Each row is a point on a landscape with many peaks, with its height.
A climber steps from a point to the highest of its 4 nearest points, and stops where none of them is higher. Distance is the straight distance between rows; heights are no part of it.
K_626 (h 29.1): [ 51  54 -75   9  37 -26 -53   2 -17]
K_439 (h 35.6): [ 48 105 -24  43 -43  19   7  35 -50]
K_698 (h 37.0): [-60 -96 -48 -60  39 -11  19  34  32]
K_919 (h 65.3): [-44 -33  22  19  25  22  43 -31  33]
K_589 (h 35.1): [-14 -86  -7 -50  13 -18 -14  24  18]
K_724 (h 64.3): [-47 -44  -4   6  29  18  54 -32  31]
K_40 (h 34.0): [ 54  64 -68  16  18 -18 -46   3 -24]
K_356 (h 69.7): [-32 -15  50  19   7  21  20 -14  36]
K_678 (h 78.9): [ 29 -53  -4 -49  -2 -38 -38  13 -14]
K_411 (h 38.4): [ 29 -32  10 -37 -16 -26 -42   6  -8]
K_130 (h 53.1): [ 53  19 -42 -12   7 -44 -51  -4 -37]
K_419 (h 29.7): [ 42  61 -85  24  60 -12 -56  22   7]
K_252 (h 62.7): [-52 -50 -23   1  29  11  57 -38  30]
K_953 (h 19.9): [ -8 -74   9 -39  11 -10  -7  13  27]
K_281 (h 43.8): [-27 -71   0 -22  21   5   8   1  36]
K_862 (h 24.2): [  6 -53  23 -28  -6  -3 -21   7  15]
K_136 (h 74.8): [ 56  38 -38  -8  -5 -25 -48  -2 -27]
K_918 (h 66.7): [-51 -29  -3  20  27  14  67 -53  17]
K_549 (h 71.5): [-56 -32 -29   8  10   8  86 -66  -8]
K_695 (h 74.2): [-36   6  58  36  16  25  28 -15  30]
K_580 (h 41.3): [-44 -78 -20 -30  27   8  27   2  40]
K_93 (h 33.5): [ 27 -14  25 -20 -24 -12 -35   6   3]
K_488 (h 29.6): [ 20  20  53   4 -35   5 -23  15   1]
K_537 (h 64.9): [-34 -93 -18 -56  28 -13   1  31  21]
K_21 (h 22.6): [ 27  92  34  42 -61  23  -1  56 -61]
K_984 (h 4.2): [  2  41  71  16 -35  20 -11  25   0]
K_326 (h 39.2): [-15 -90 -13 -60  18 -25 -14  35   5]
K_394 (h 36.9): [ 27  24  38  -7 -36   1 -29  10 -11]
K_445 (h 66.6): [-54 -12  24  29  25  18  56 -46  16]
K_329 (h 43.6): [-64 -61 -62 -19  31   7  64 -31  23]
K_321 (h 57.0): [ 50  17 -11 -18 -25 -27 -45  -1 -21]
K_998 (h 40.5): [-65 -81 -52 -42  42   4  37  11  32]
K_486 (h 74.9): [-63 -37 -38   1  13   7  82 -56   0]
K_125 (h 24.8): [ 49  47 -80   8  47 -30 -57   1 -15]
K_722 (h 65.6): [-18 -31  41   3   8  17   9  -5  41]
K_689 (h 61.6): [-55  -3   8  33   4   1  91 -69 -47]
K_823 (h 34.7): [ 40  72  17  16 -53   4 -20  23 -36]
K_670 (h 47.4): [ 46  30   7  -8 -34 -12 -35   5 -19]
K_227 (h 48.6): [ 53  90 -30  24 -29   2 -20  12 -38]
K_149 (h 53.2): [-53 -73 -36 -19  35  11  43 -16  40]
K_27 (h 45.2): [-27  18  72  24  -8  26   7   7  23]
K_424 (h 14.6): [  2  65  71  29 -48  25 -13  48 -25]
K_631 (h 33.6): [ 46  76 -81  31  33   0 -38  16  -1]
K_417 (h 35.9): [ 51  97 -56  37 -11  12  -9  17 -21]
K_931 (h 68.2): [-57 -19 -14  16   8   2  95 -69 -17]
K_468 (h 23.1): [ 12 -65  12 -37  -1 -16 -20  12  12]
K_841 (h 57.8): [ -9  -2  62  11 -11  14  -7   2  28]
K_106 (h 38.3): [ 48  78 -60  24   0  -9 -31   4 -21]
K_121 (h 14.2): [ 20  61  58  20 -48  18 -19  37 -19]
K_366 (h 26.9): [ 30  81  39  24 -56  16 -11  36 -41]
K_230 (h 68.1): [-56   5  45  42  25  22  52 -39  11]
K_305 (h 44.9): [ 10 -14  44  -8 -17   2 -20   6  16]
K_237 (h 61.7): [-40 -51   6  -1  22  16  35 -18  40]
K_76 (h 23.8): [ 17  31  57   7 -37   8 -20  20  -3]
K_282 (h 35.0): [ 35 -18  12 -29 -20 -24 -39   5 -10]
K_599 (h 58.7): [ 54  67 -20   5 -31 -10 -34   5 -31]
K_855 (h 47.0): [ 48  45  18   0 -40  -5 -34   8 -21]
K_769 (h 29.5): [ 43 -25 -19 -37   0 -47 -47  -1 -34]
K_751 (h 52.6): [-46  28  74  47  17  30  20  -7  16]

Call two points neighbours if one is among the 4 nearest of the other. Go from one point of each pair to the other, from neighbour to neighbour, staying as high as possible. Name the lowest point that can't be avoided.
K_486 and K_136 => K_93
K_537 and K_695 => K_698
K_136 and K_678 => K_282
K_918 and K_695 => K_445

For each start below, name the point where the climber stops.
K_93 => K_695
K_419 => K_136
K_862 => K_695
K_998 => K_918
K_445 => K_695
K_626 => K_136
K_953 => K_918
K_689 => K_486
K_424 => K_136
K_121 => K_136
K_984 => K_695
K_580 => K_918
